A landscape with many peaks, sampled at points; each row gives a point and its height.
A climber steps from a point to whichever of its 6 nearest points has the largest rise for the distance, and stops where none of them is higher. Distance is the straight distance between rows; heights are no part of it.
K940: [124 151 150  90 153 114 121 161 163 158  62 180  98 101 174 141 112 135
 140 165 161  93 150 112 132]  height 442
K95: [119 150 132 106 120  84 121 159 120 134 102 151 115 109 179 135 125 129
 135 177 152  72 220 115 141]  height 277
K924: [ 95 171 109 113  98  41 119 130  90 126 125 131 127 109 154 131 115 118
 111 167 157  88 205 122 170]  height 194
K666: [118 136 113 128 117 112 128 134 133 129 125 142 139 117 134 139 116 141
 124 123 126 108 146 125 132]  height 190
K899: [126 128 114 139 125  99 120 117 109 123 148 105 131 139 139 115 112 139
 106 134 140 114 186 126 145]  height 812
K115: [124 150 124 108 123  94 128 145 132 151 101 149 117 101 161 150 120 122
 137 170 141  85 188 114 132]  height 499
K639: [128 128 116 154 125 113 119 115 114 117 157 112 137 136 129 145 138 130
 101 122 124 117 146 120 132]  height 430
K241: [123 124 120 157 126 155 122 105 109 113 165 106 159 151  91 114 128 126
 114  85 102 155  90 137 145]  height 810
K437: [121 127 119 154 118 152 122 101 106 127 156 112 159 147 104 117 127 120
 111  85 101 148 106 138 146]  height 734
K610: [124 118 122 136 127 130 116 103 120 133 123 124 152 134 131 130 124 124
 120 111 127 128 124 126 123]  height 137
K163: [117 133 109 107 135 100 129 133 119 142 135 138 109 125 140 135 118 130
 109 149 142 102 184 126 143]  height 459
K117: [135 123 132 123 131 145 128 115 139 129 110 145 114 123 126 127 135 130
 130 117 149 128 106 129 123]  height 185
K531: [152  93 135 137 126 185 130 143 165 124 118 135 145 132 111 115 134 126
 150 108 104 172  63 132  87]  height 381
K804: [122 140 124 112 110  75 131 129  89 142 115 130 114 107 152 118 119 128
 120 161 165  94 205 114 158]  height 409
K374: [122 139 149  90 151 129 111 164 171 141  78 159 106 106 147 139 125 141
 154 163 136 109 130 131 134]  height 600
K709: [151  96 143 154 120 192 140 137 127 124 156 112 139 143  84 122 156 128
 138  95 101 159  53 134  84]  height 546
K207: [129 122 127 155 130 165 127 101 111 116 158 117 149 157 104 102 134 124
 123  92 111 152  86 157 130]  height 880
K990: [ 88 160 107 139 122  34 101 112  92 122 151 107 124 133 163 127 132 108
  79 151 150 109 237 102 177]  height 221
K451: [119 151 104  93 126  68 125 166 149 139  77 167 111  85 176 140 110 132
 142 188 140  80 211 112 143]  height 304
K408: [154 106 134 135 131 187 136 139 176 119 119 154 139 138 119 110 134 138
 149 119 104 164  45 128  71]  height 728
K58: [142 114 128 157 133 165 137  96 111 104 159 100 130 152  84 102 145 124
 123  92 107 149  59 147 112]  height 752
K664: [105 136 114 138 115  73 121  96  91 122 145  86 140 135 130 113 113 131
 117 138 132 123 199 127 174]  height 804
K992: [154 118 134 131 143 185 144 146 185 118 118 153 129 138 121 117 124 142
 146 121 114 175  36 139  82]  height 500
K346: [121 156 125  90 128  91 133 156 148 143  62 175 126  81 181 155  99 143
 149 178 161  87 185 100 126]  height 287
K398: [150 109 164 131 139 189 133 143 185 126 107 142 128 131 101 132 144 143
 159 105 122 182   6 134  65]  height 276
K236: [133  90 123 187 130 162 110  79  91 108 184  79 152 173  73  94 143 105
 104  73  99 182  65 137 122]  height 120
K685: [119 148 132  98 121  80 125 150  99 131 112 142 118 106 172 130 121 131
 132 171 163  79 216 118 154]  height 97
K90: [129 122 130 131 130 155 123  99 129 140 134 123 131 150 120 118 133 121
 127 102 122 142 111 145 128]  height 519
K310: [151 132 155 120 138 192 143 157 179 123 113 157 121 122 111 135 127 151
 149 130 118 164  21 142  85]  height 443
K943: [133 115 142 110 139 145 134 156 146 145 101 140 113 114 118 136 140 130
 153 136 123 135  90 131 114]  height 627
K686: [129 130 122 153 120 122 116 115 107 128 152 108 149 137 121 149 136 120
 112 117 118 126 139 123 125]  height 226
K341: [150 121 147 108 145 171 150 166 156 148  87 153 118 108 132 122 135 131
 160 150 108 146  78 127 105]  height 414
K801: [119 131 114 110 128  85 125 130  99 142 132 126 115 118 149 123 112 124
 118 152 169  99 196 113 157]  height 590
K861: [151 103 127 156 124 168 138 101 110 106 168  98 125 155  78 108 147 133
 124  97 108 157  50 149 108]  height 644
K547: [142 114 138 115 140 166 157 165 154 154  98 144 127 107 119 124 132 129
 158 134 113 153  81 126 103]  height 650
K840: [122 134 113 117 128  99 127 141 120 128 142 124 112 132 141 132 114 131
 110 148 145 106 184 120 137]  height 591
K609: [130 120 133 128 136 139 122 108 138 130 122 134 120 138 124 116 131 117
 123 104 138 131 109 139 118]  height 244
K138: [124 107 122 176 121 153 117  97  98 108 166 101 156 149  90 108 134 121
 107  83 106 168  75 136 130]  height 687
K923: [ 93 152 117 138 118  44  98  96  88 127 150 100 121 136 144 129 127 106
  96 143 133 116 218 112 172]  height 397
K827: [154  93 135 152 119 197 141 125 127 124 163 108 137 152  73 125 155 121
 132  87 101 173  51 133  93]  height 421
K464: [154  92 139 150 119 180 143 130 124 112 155 103 137 140  81 121 157 122
 133  94 103 153  56 147  91]  height 482
K44: [125 141 128 103 122  80 117 162 135 137 101 153 115 105 176 131 126 122
 138 179 149  67 217 115 145]  height 330
K475: [149 100 132 128 126 183 134 151 152 126 118 130 135 129 108 114 132 136
 154 111 103 164  69 136  94]  height 505
K975: [155 137 146 113 146 193 145 157 187 140 116 161 124 123 114 132 126 150
 156 138 110 164  47 138  91]  height 510
K215: [123 151 156  83 151 129 116 149 176 156  75 170 107 109 160 144 116 137
 148 154 149 105 153 114 135]  height 553
K490: [116 134 115 159 121 106 136  97  70 109 166  86 148 139 131 110 119 125
 103 130 121 131 181 129 153]  height 715
K63: [100 153 112 115 104  46 124 116  80 131 118 118 127 112 148 122 115 121
 115 159 160  97 208 122 169]  height 433
K499: [119 143 120 113 129  99 140 143 123 144 127 140 115 121 151 147 127 124
 118 161 144  95 191 120 144]  height 371
K674: [100 137 102 130 114  54 110  94  93 128 142 100 125 128 134 128 115 121
 116 142 141 117 200 120 170]  height 731
K581: [136  95 121 177 134 179 116  71 107 107 189  77 139 176  71  89 145 105
 120  71  90 188  56 153 114]  height 347
K951: [117 132 111 111 117 108 130 140 128 131 137 138 116 124 137 140 116 131
 115 143 126 105 170 128 129]  height 338
K483: [125 106 118 185 128 140 113  93  96 106 186  82 160 159  87 120 146 117
  92  67 102 178  80 121 128]  height 237
K168: [125 126 126 150 122 148 117 103 114 136 155 113 151 142 107 127 125 116
 120  98 115 145 116 136 136]  height 492
K566: [116 137 125 111 126  92 132 142  93 134 127 133 103 120 155 129 117 128
 117 162 158  91 200 119 147]  height 370
K731: [119 125 117 159 126 137 129 106 101 123 187  94 148 153  96 136 138 127
  91  84 113 149 117 131 142]  height 507
K412: [128 122 144 114 135 139 134 126 137 130 109 147 106 127 122 123 137 134
 130 123 138 126 105 127 117]  height 391
K42: [121 148 137  94 136 111 122 148 156 150  67 168 117  94 176 152 110 126
 141 157 160  95 165 105 133]  height 385
K844: [139 117 135 141 126 164 122 106 128 120 152 114 130 151 106 107 142 125
 132  99 113 146  87 154 128]  height 782
K108: [ 92 152 120 147 111  58 113  91  86 127 153  82 129 134 133 130 128 112
 106 134 124 118 208 128 172]  height 419
K370: [154 118 140 104 146 178 149 158 161 152  92 151 121 111 125 123 124 119
 155 143 111 157  77 134 103]  height 638
K73: [136 115 148 108 139 152 142 170 153 153  77 139 127 100 128 133 145 129
 164 149 121 130  84 128 117]  height 449
K66: [122 152 125  95 122  89 133 148 148 144  82 159 124  90 172 153 116 123
 146 171 145  86 184 108 126]  height 399
K244: [124 119 121 137 123 147 119 100 118 139 136 118 151 149 126 128 127 116
 125 102 126 138 121 130 129]  height 323
K784: [144  89 139 121 137 160 130 140 160 129 123 128 123 128 101 125 136 141
 146 107 105 150  78 135 114]  height 589
K413: [159 105 141 154 132 202 139 134 152 118 134 126 144 142 104 114 148 118
 146  98  98 169  50 132  79]  height 634
K875: [100 144 105 133 111  42 111 104  85 133 137  99 122 123 144 130 121 111
 109 157 148 111 211 118 161]  height 628
K37: [117 135 115 152 137 121 140 100  84 113 180  88 129 149 132 119 136 125
  93 119 123 137 155 118 143]  height 565
K162: [113 144 117 103 113  71 137 132  89 137 115 131 114 111 156 120 117 124
 122 161 168  93 212 119 158]  height 334
K525: [153 118 160 138 144 195 127 130 189 124 120 134 132 135 101 132 143 128
 160 104 110 184   4 139  61]  height 46
K527: [126 133 142 112 139 139 137 137 142 121 107 163 112 118 134 118 137 134
 140 131 142 113 110 128 131]  height 733
K633: [128 124 116 139 122 118 115 116 116 126 126 136 141 131 134 143 121 129
 114 119 127 123 132 125 127]  height 860
K113: [119 151 123 108 127  91 133 152 125 148 110 150 117 112 163 149 128 121
 129 174 135  84 193 121 143]  height 668
K189: [124 141 124  94 125  74 121 163 144 130  88 164 115 105 185 138 109 135
 136 182 151  70 212 117 147]  height 316
K958: [149 111 139 153 119 172 140 117 127 104 161 102 137 143  81 116 156 135
 129  91 103 152  64 143 106]  height 601
K590: [148  94 126 164 127 164 133  82 119 104 177  90 131 159  69 100 145 115
 116  89 106 166  47 145 102]  height 558
K143: [122 120 112 142 120 115 111 122 118 114 146 112 137 140 130 142 132 127
 108 126 123 110 150 127 130]  height 273
K203: [129 147 146  96 150 120 121 142 168 150  71 176 111 108 169 144 107 127
 142 164 167 102 155 111 136]  height 434
K796: [121 120 112 148 121 118 116 112 120 127 145 116 149 139 125 146 129 124
 115 114 120 126 141 120 124]  height 207
K546: [123 147 112 105 125 106 137 147 129 150 122 143 119 115 154 151 120 122
 124 157 130 100 180 124 130]  height 446
K471: [117 142 131  93 115  74 119 152 126 134 100 146 114 104 175 122 115 129
 132 176 159  72 228 120 154]  height 232
K872: [155 112 161 129 139 187 130 151 177 127 106 148 127 123  99 136 142 141
 159 115 126 181   5 129  72]  height 411
K246: [155  94 126 160 124 167 140 101 105 112 180  89 120 159  72 107 152 123
 122  81 107 162  47 142 102]  height 502
K166: [154  99 140 143 125 166 133 138 142 113 142 108 131 145  93 121 149 140
 142 100 101 148  71 147 111]  height 444
K192: [105 140 109 121 117  63 124 106  81 140 129 109 125 116 146 123 110 116
 107 153 161 114 204 119 159]  height 748
K914: [128 152 129  96 131 112 133 136 147 155  81 152 127 106 165 153 109 121
 149 153 141 102 168 113 130]  height 319
K723: [148  95 128 157 124 173 145 108 107 111 173  94 126 151  73 108 154 132
 131  89 106 156  45 138  89]  height 478
K469: [130  98 119 174 134 163 117  76 106 114 176  84 153 170  73  98 137 100
 112  79 100 179  65 140 119]  height 208
K289: [126 131 114 121 128  96 126 119 105 125 148 106 123 132 150 122 109 137
 110 147 145 113 198 122 150]  height 817
K190: [132 145 154 104 142 133 120 165 165 131  85 160 114 115 141 137 128 139
 146 143 132 105 120 137 135]  height 736
K971: [134 140 120 157 129 118 127 110 100 119 175  98 133 147 127 131 139 127
  97 119 122 128 151 123 138]  height 488
K389: [125 148 151  91 143 134 122 147 159 153  81 167 109 117 163 142 114 133
 152 148 155 106 142 124 141]  height 422
K153: [ 92 147 111 141 116  59 113  94  93 129 152  85 128 135 137 130 119 109
 104 141 129 119 207 123 172]  height 473
K40: [156 107 145 152 136 187 135 129 182 114 124 144 138 144 106 126 142 132
 147 105 107 177  32 138  70]  height 836
K180: [128 152 149  88 150 114 122 159 162 148  65 181 118  92 184 147 100 136
 143 169 172 101 157 105 130]  height 413
K811: [121 133 115 152 124 141 125 110 112 133 172 103 146 142 106 143 138 126
 106  97 109 137 125 125 140]  height 457
K820: [118 153 137 106 141 141 127 148 154 128  95 163 115 115 143 132 123 139
 143 143 141 111 126 133 149]  height 743
K920: [153  96 139 142 122 189 135 149 151 117 131 125 137 133 106 115 142 129
 149 100 103 162  64 131  90]  height 528
K717: [126 152 147  91 141 115 132 142 154 150  73 157 123  97 165 151 106 122
 154 157 154  99 164 115 137]  height 328
K873: [104 156 100 126 106  43 111 110  79 131 130 115 119 117 157 135 114 111
 102 155 158  99 208 125 165]  height 501
K186: [117 143 131 113 131 141 137 131 141 130 103 159 123 115 147 125 121 137
 141 133 141 113 119 131 142]  height 712
K671: [102 143 103 129 111  43 108 101  84 131 146  92 128 134 143 133 121 106
 107 142 137 115 206 126 165]  height 570
K292: [120 153 142  96 139 141 136 143 153 139  92 161 116 115 152 135 116 131
 145 142 144 108 147 127 145]  height 664
K575: [ 87 165 101 125 112  32 110 117  91 117 130 127 117 114 163 129 119 117
  87 168 162  95 222 123 181]  height 113
K30: [102 142 116 134 116  60 122 100  88 133 145  85 133 134 131 128 117 121
 103 142 133 123 200 125 169]  height 661
K256: [136 125 148 118 147 141 131 151 141 127 101 150 107 112 117 135 144 137
 144 138 129 117  91 134 125]  height 724
K276: [140 116 128 158 123 169 130  98 113  99 160 111 130 155  92 104 144 132
 128 100 111 146  68 155 122]  height 811
K428: [130 106 114 182 125 150 111  92  94 107 173  95 158 160  88 114 136 119
 102  72 106 177  75 131 126]  height 431
K602: [132 100 120 181 130 155 115  88  92  98 183  82 153 163  87 112 146 107
 106  66 101 178  71 122 123]  height 713
K568: [155 123 148 134 139 190 134 133 182 112 115 151 131 135 107 127 138 142
 156 114 115 177  15 140  69]  height 289
K534: [119 162 131  82 132  92 129 176 159 143  61 183 118  77 189 145  95 145
 148 179 166  90 175 103 141]  height 888
K520: [123 150 156  92 152 126 117 154 168 153  78 162 108 111 157 142 118 134
 151 153 150 105 136 129 137]  height 514
K737: [131 117 138 135 134 150 119 108 145 125 136 117 121 145 106 116 132 125
 132 100 125 131  98 141 119]  height 534
K87: [137 108 141 113 140 142 136 140 144 136 115 144 100 121 118 129 143 126
 142 126 129 136  86 137 117]  height 522
K810: [117 149 123 100 126  78 122 152 151 145  74 164 119  86 179 156 106 131
 144 181 144  85 188 110 124]  height 341
K80: [123 153 143  89 136 124 131 138 158 148  88 161 119 111 156 145 108 132
 144 146 150 108 152 121 137]  height 467
K929: [123 145 118 106 130  96 136 148 119 144 124 145 115 115 156 158 129 121
 125 163 137  84 188 119 131]  height 458
K915: [151 113 128 129 137 188 146 150 169 121 118 152 132 128 118 116 123 135
 156 125 114 170  55 137  89]  height 670
K887: [122 122 113 156 132 131 134  95 102 105 195  89 136 156 107 125 139 131
  84  86 110 156 125 120 148]  height 432
K673: [131 131 154  93 144 141 120 171 173 147  72 157 117 104 143 140 129 143
 158 158 122 114 112 134 125]  height 550
K463: [142 118 131 118 139 141 128 115 142 130 113 131 113 129 121 120 132 125
 127 111 138 132 102 140 121]  height 157
K446: [146  96 127 170 127 169 121  78 113 111 180  91 123 166  74  97 143 113
 114  81 100 167  52 149 110]  height 521
K255: [117 154 130  87 118  75 120 152 110 124 104 148 116 106 171 125 113 127
 137 172 167  74 226 122 160]  height 186
K716: [117 151 125 104 124 106 140 140 138 147  99 154 122 105 153 161 112 128
 138 158 135  98 177 113 132]  height 410
K865: [129 137 149 107 137 134 134 159 149 128  90 154 110 110 138 131 139 145
 136 147 139 111 103 137 131]  height 786
K736: [122 128 109 137 119 116 121 130 130 120 130 131 141 125 134 145 118 135
 111 125 126 117 148 127 126]  height 99
K983: [123 121 107 118 130  97 120 130 112 124 151 119 119 133 140 123 107 132
 112 141 138 115 194 132 146]  height 759
K812: [143 116 141 142 126 165 125 116 140 115 145 109 125 145  99 115 140 131
 141 103 109 138  87 155 121]  height 608
K669: [137 110 137 122 132 151 119 117 155 120 132 121 114 138 103 124 134 136
 139 106 113 130  89 142 121]  height 460
K761: [124 126 121 135 117 120 121 121 125 124 121 134 153 123 132 134 119 127
 124 114 129 117 135 121 123]  height 96
K727: [113 158 133 100 108  61 138 134  95 130 107 133 128 104 166 129 115 132
 132 163 162  78 220 118 163]  height 321
K668: [118 150 131 100 113  73 137 140  98 125 114 136 118 106 166 125 121 126
 126 159 166  79 222 115 154]  height 161
K720: [127 137 160  96 148 131 116 165 166 144  75 155 111 109 146 139 132 139
 155 153 123 104 130 133 139]  height 622
K722: [119 125 111 156 116 137 131 109 106 124 174 106 150 142  99 139 134 122
 106  88 103 147 109 135 141]  height 636
K249: [117 151 120 101 128  85 126 152 140 142  99 158 115 102 164 148 120 124
 139 168 141  80 202 119 128]  height 465
K978: [128 126 123 152 116 138 113 107 113 135 143 115 146 137 120 147 135 117
 122 105 122 139 126 120 128]  height 238
K622: [136 117 139 112 141 135 131 134 142 124 111 152 104 127 120 131 144 134
 140 134 133 115  95 130 126]  height 586
K945: [124 153 127  98 133 101 131 147 141 144  74 159 124  99 173 160 109 130
 151 166 149  94 180 101 127]  height 340
K675: [144 107 148 143 125 163 132 113 131 104 149 118 134 149  95 112 153 144
 140  97 107 141  72 153 120]  height 641
K426: [125 127 101 129 124 108 117 133 127 127 136 137 135 126 138 140 117 137
 111 129 126 108 160 124 136]  height 126
K629: [149 105 145 149 129 211 136 130 163 122 144 132 134 151 100 122 150 113
 144 103  99 178  35 133  66]  height 688
K285: [122 123 110 129 125 106 120 136 118 122 152 121 128 127 139 138 122 147
 106 132 128 114 169 126 135]  height 170
K27: [121 131 121 137 127 133 125 118 122 129 115 145 144 127 131 126 122 119
 125 108 144 125 114 132 126]  height 656
K126: [139  91 145 138 120 171 128 142 147 108 132 115 138 140 100 121 144 142
 149 101 104 150  72 134 100]  height 398
K435: [114 160 116  98 107  60 134 126  87 132 117 135 127 106 162 128 116 125
 118 169 161  78 211 123 165]  height 840
K680: [125 135 134 120 132 137 129 131 130 127 110 156 128 125 132 123 132 130
 123 119 153 126 112 129 122]  height 839
K102: [ 89 154 109 140 114  36 101 101  88 125 151  98 118 137 153 133 135 105
  89 140 134 120 218 111 176]  height 302
K352: [156 107 138 155 129 202 133 129 169 116 134 136 139 148 108 118 145 116
 150 106 109 177  38 138  74]  height 603
K328: [116 145 134 104 128 133 139 141 144 136 101 155 132 115 148 139 108 131
 133 132 141 110 142 132 142]  height 700
K152: [124 144 121 103 127  99 131 151 107 144 122 140 115 119 159 141 128 115
 121 166 153  92 200 119 140]  height 291
K819: [128 134 154 102 139 135 127 162 153 137  84 157 115 102 138 138 138 138
 160 146 126 114 102 137 125]  height 857
K407: [109 133 110 120 116  72 118 107 100 135 141  97 130 126 142 116 104 125
 110 140 144 117 198 127 161]  height 820
K312: [117 134 119 145 123 104 130 104  86 112 158  89 140 139 138 107 126 136
 113 132 128 124 173 125 152]  height 813
K484: [115 142 118 153 134 120 144  95  72 115 169  91 138 144 138 118 137 127
 104 130 128 134 162 114 143]  height 645
K399: [ 90 152 102 134 109  28 101 112  82 118 136 118 124 117 160 128 130 110
  88 156 149 110 217 108 170]  height 318
K957: [151  98 143 152 119 190 136 134 139 111 140 112 140 140  98 115 149 131
 148  98  99 156  66 130  93]  height 547
K738: [124 133 120 124 124 125 133 134 129 131 110 155 146 118 147 133 115 128
 125 126 139 116 131 127 133]  height 494
K43: [106 153 118 114 111  56 129 121  82 134 123 121 127 117 153 124 112 131
 112 160 160  99 202 116 159]  height 561
K946: [125 135 121 157 130 111 138 101  88 108 168  93 137 151 137 119 132 134
 103 126 131 122 160 114 137]  height 701
K537: [126 133 156  88 151 126 114 160 180 149  68 167 102 101 148 142 122 137
 155 162 145 108 133 127 134]  height 852
K511: [112 144 121 118 125 130 140 137 134 130 109 161 130 118 141 132 116 138
 133 126 139 112 126 130 140]  height 667
K31: [129 127 112 159 134 129 131 104 100 115 187  87 127 154 108 137 139 129
  91 103 115 142 127 124 132]  height 405
K977: [141 123 152 110 142 142 129 168 158 136  66 149 126 101 141 137 136 138
 164 160 116 127 103 133 114]  height 471
K431: [113 131 119 129 128  92 130  97  96 125 154  88 140 136 143 111 108 129
 114 134 132 111 201 129 153]  height 861
K104: [100 140 112 149 112  81 130  94  81 112 159  84 149 134 133 111 114 128
 113 132 118 130 189 118 160]  height 760
K474: [122 120 114 163 123 140 121 105  95 106 181  93 158 158  97 123 132 131
  95  80 104 163  92 130 142]  height 633
K967: [141 101 137 116 130 153 123 131 153 130 116 126 113 125  99 124 139 135
 144 111 114 140  88 140 118]  height 564
K733: [153  93 132 155 122 189 151 115 123 122 170  90 128 149  69 119 146 130
 127  79 108 171  44 136  90]  height 305
K995: [119 151 155  97 145 131 121 144 163 138  85 159 110 117 159 140 119 142
 148 156 142 109 150 123 137]  height 470
K261: [140  96 137 112 134 155 138 157 153 142 113 131 117 123 105 128 130 137
 148 120 109 151  83 129 106]  height 655
K278: [126 133 119 154 134 123 124 106 104 119 181  96 133 149 112 146 142 121
  98 106 116 130 137 128 133]  height 320
K545: [127 132 122 143 114 154 119 106 124 138 143 112 145 144 113 126 134 110
 124  93 115 145 117 144 134]  height 549
K394: [150 128 156 124 135 187 138 156 188 125 107 154 122 121 104 133 127 145
 155 125 121 175  24 137  75]  height 436
K209: [141 100 145 129 130 165 122 135 152 114 129 107 125 137  98 124 142 139
 145 105 113 139  83 144 117]  height 453
K851: [144 108 140 112 139 157 139 163 148 145 109 138 115 116 109 134 133 131
 152 127 116 145  84 125 111]  height 637
K465: [156 101 144 154 124 197 137 138 140 125 143 114 145 150  97 117 150 116
 147  91 101 166  52 131  82]  height 602
K401: [143  98 119 172 132 158 129  92  97  99 172 100 140 158  86  95 141 113
 111  86 113 168  59 139 117]  height 557
K655: [140 104 132 117 138 151 130 141 147 130 114 133 109 128  98 127 131 138
 140 122 123 139  90 133 115]  height 552
K301: [152 122 143 111 149 185 157 164 176 143 109 148 122 121 119 123 119 135
 158 135 110 161  62 132  97]  height 643
K866: [154 128 143 114 145 179 160 157 175 152 102 147 121 110 132 124 124 134
 159 146 110 155  76 129  89]  height 355
K434: [122 129 106 160 139 118 141  94  87 116 192  87 124 158 113 119 131 136
  82 111 111 146 145 111 140]  height 474
K775: [143 102 123 167 126 168 134  87 110 101 176  96 131 163  79 102 154 119
 118  96 111 163  55 145 109]  height 826
K411: [123 151 123 100 127  78 121 165 142 132  83 169 113  92 180 143 113 136
 139 178 140  72 213 120 134]  height 367
K643: [151 119 154 132 136 185 134 152 183 111 111 152 125 130 104 133 138 142
 154 116 117 174   4 133  71]  height 395
K62: [121 118 109 170 127 131 119 102 113 102 187  85 156 158  95 128 141 141
  86  74 101 159 105 127 136]  height 669
K229: [117 135 119 115 127  87 132 123 103 128 140 120 113 125 152 126 112 129
 108 146 155 112 197 119 147]  height 745
K129: [116 151 126  91 127 120 139 140 150 154  93 154 128 115 164 155 107 123
 143 140 141 102 170 118 139]  height 339
K362: [127 128 122 147 129 105 119 107 106 103 161 102 139 147 138 122 121 135
 103 130 134 118 168 120 134]  height 711
K456: [150 108 131 113 144 173 152 164 166 148  92 147 124 117 119 121 123 126
 153 135 109 159  68 132 103]  height 764
K874: [150  97 140 158 113 174 143 115 118 108 166  99 128 149  80 116 154 133
 125  96 102 152  57 143 102]  height 498
K516: [137 112 145 117 135 143 126 129 147 126 122 140 107 131 114 120 134 131
 131 126 137 129 100 132 113]  height 332
K366: [116 141 110 109 120  72 137 120  89 135 127 114 119 109 157 125 116 119
 124 158 163 102 200 111 152]  height 613
K320: [ 91 164 102 125 109  27 111 118  81 128 136 128 129 117 161 124 126 116
 101 164 153 100 216 119 172]  height 214
K695: [156  92 143 155 133 194 136 141 145 117 139 128 147 139 100 118 148 124
 155  99 102 158  60 132  86]  height 588
K728: [147 102 130 117 135 167 143 161 162 139 107 142 127 118 109 119 129 133
 154 124 110 159  74 132 100]  height 699
K239: [123 122 114 133 126 117 121 123 124 133 121 141 148 119 140 139 116 133
 125 119 130 117 141 126 134]  height 107
K384: [120 133 109 119 117 115 139 133 119 135 121 152 138 112 141 149 111 135
 120 133 123 111 149 126 140]  height 300
K268: [123 126 122 153 122 143 125 108 110 130 166 102 149 149  93 138 131 119
 112  95 106 147 120 133 143]  height 533
K654: [110 146 115 113 117 110 133 140 134 145 121 144 133 111 141 151 110 127
 128 137 132 106 160 130 138]  height 362
K831: [128 130 130 146 122 159 122 106 121 127 149 116 137 156 103 112 133 123
 123  95 112 144  97 149 130]  height 780
K852: [122 128 110 122 122 106 126 147 131 129 141 138 122 130 141 139 116 142
 107 141 122 103 171 131 133]  height 296
K410: [118 166 114  78 133  78 134 169 160 140  68 180 119  78 181 152  98 139
 150 186 148  76 203 109 142]  height 155
K528: [139 112 131 166 126 162 130 101 114 110 165 114 139 160  86  94 147 120
 126  91 115 158  64 158 125]  height 806
K797: [121 115 114 171 115 150 117 100  99 119 175 104 162 146  87 116 132 124
 107  81 108 170  88 140 138]  height 723

For each start below, name the point where the climber stops.
K31: K207
K827: K40
K804: K431
K102: K431
K923: K431
K887: K207
K516: K819
K717: K819
K914: K819
K399: K431
K389: K819

Call two points neighbours if one is among the 6 nearest of the other. Go from one point of each pair to the other, from neighbour to neighbour, staying as high as possible. Name the lowest point that can't be avoided.
K431, K602: K887
K40, K537: K720
K775, K207: K528
K40, K633: K943
K633, K680: K27
K40, K456: K915
K775, K602: K138
K819, K680: K527
K435, K431: K43
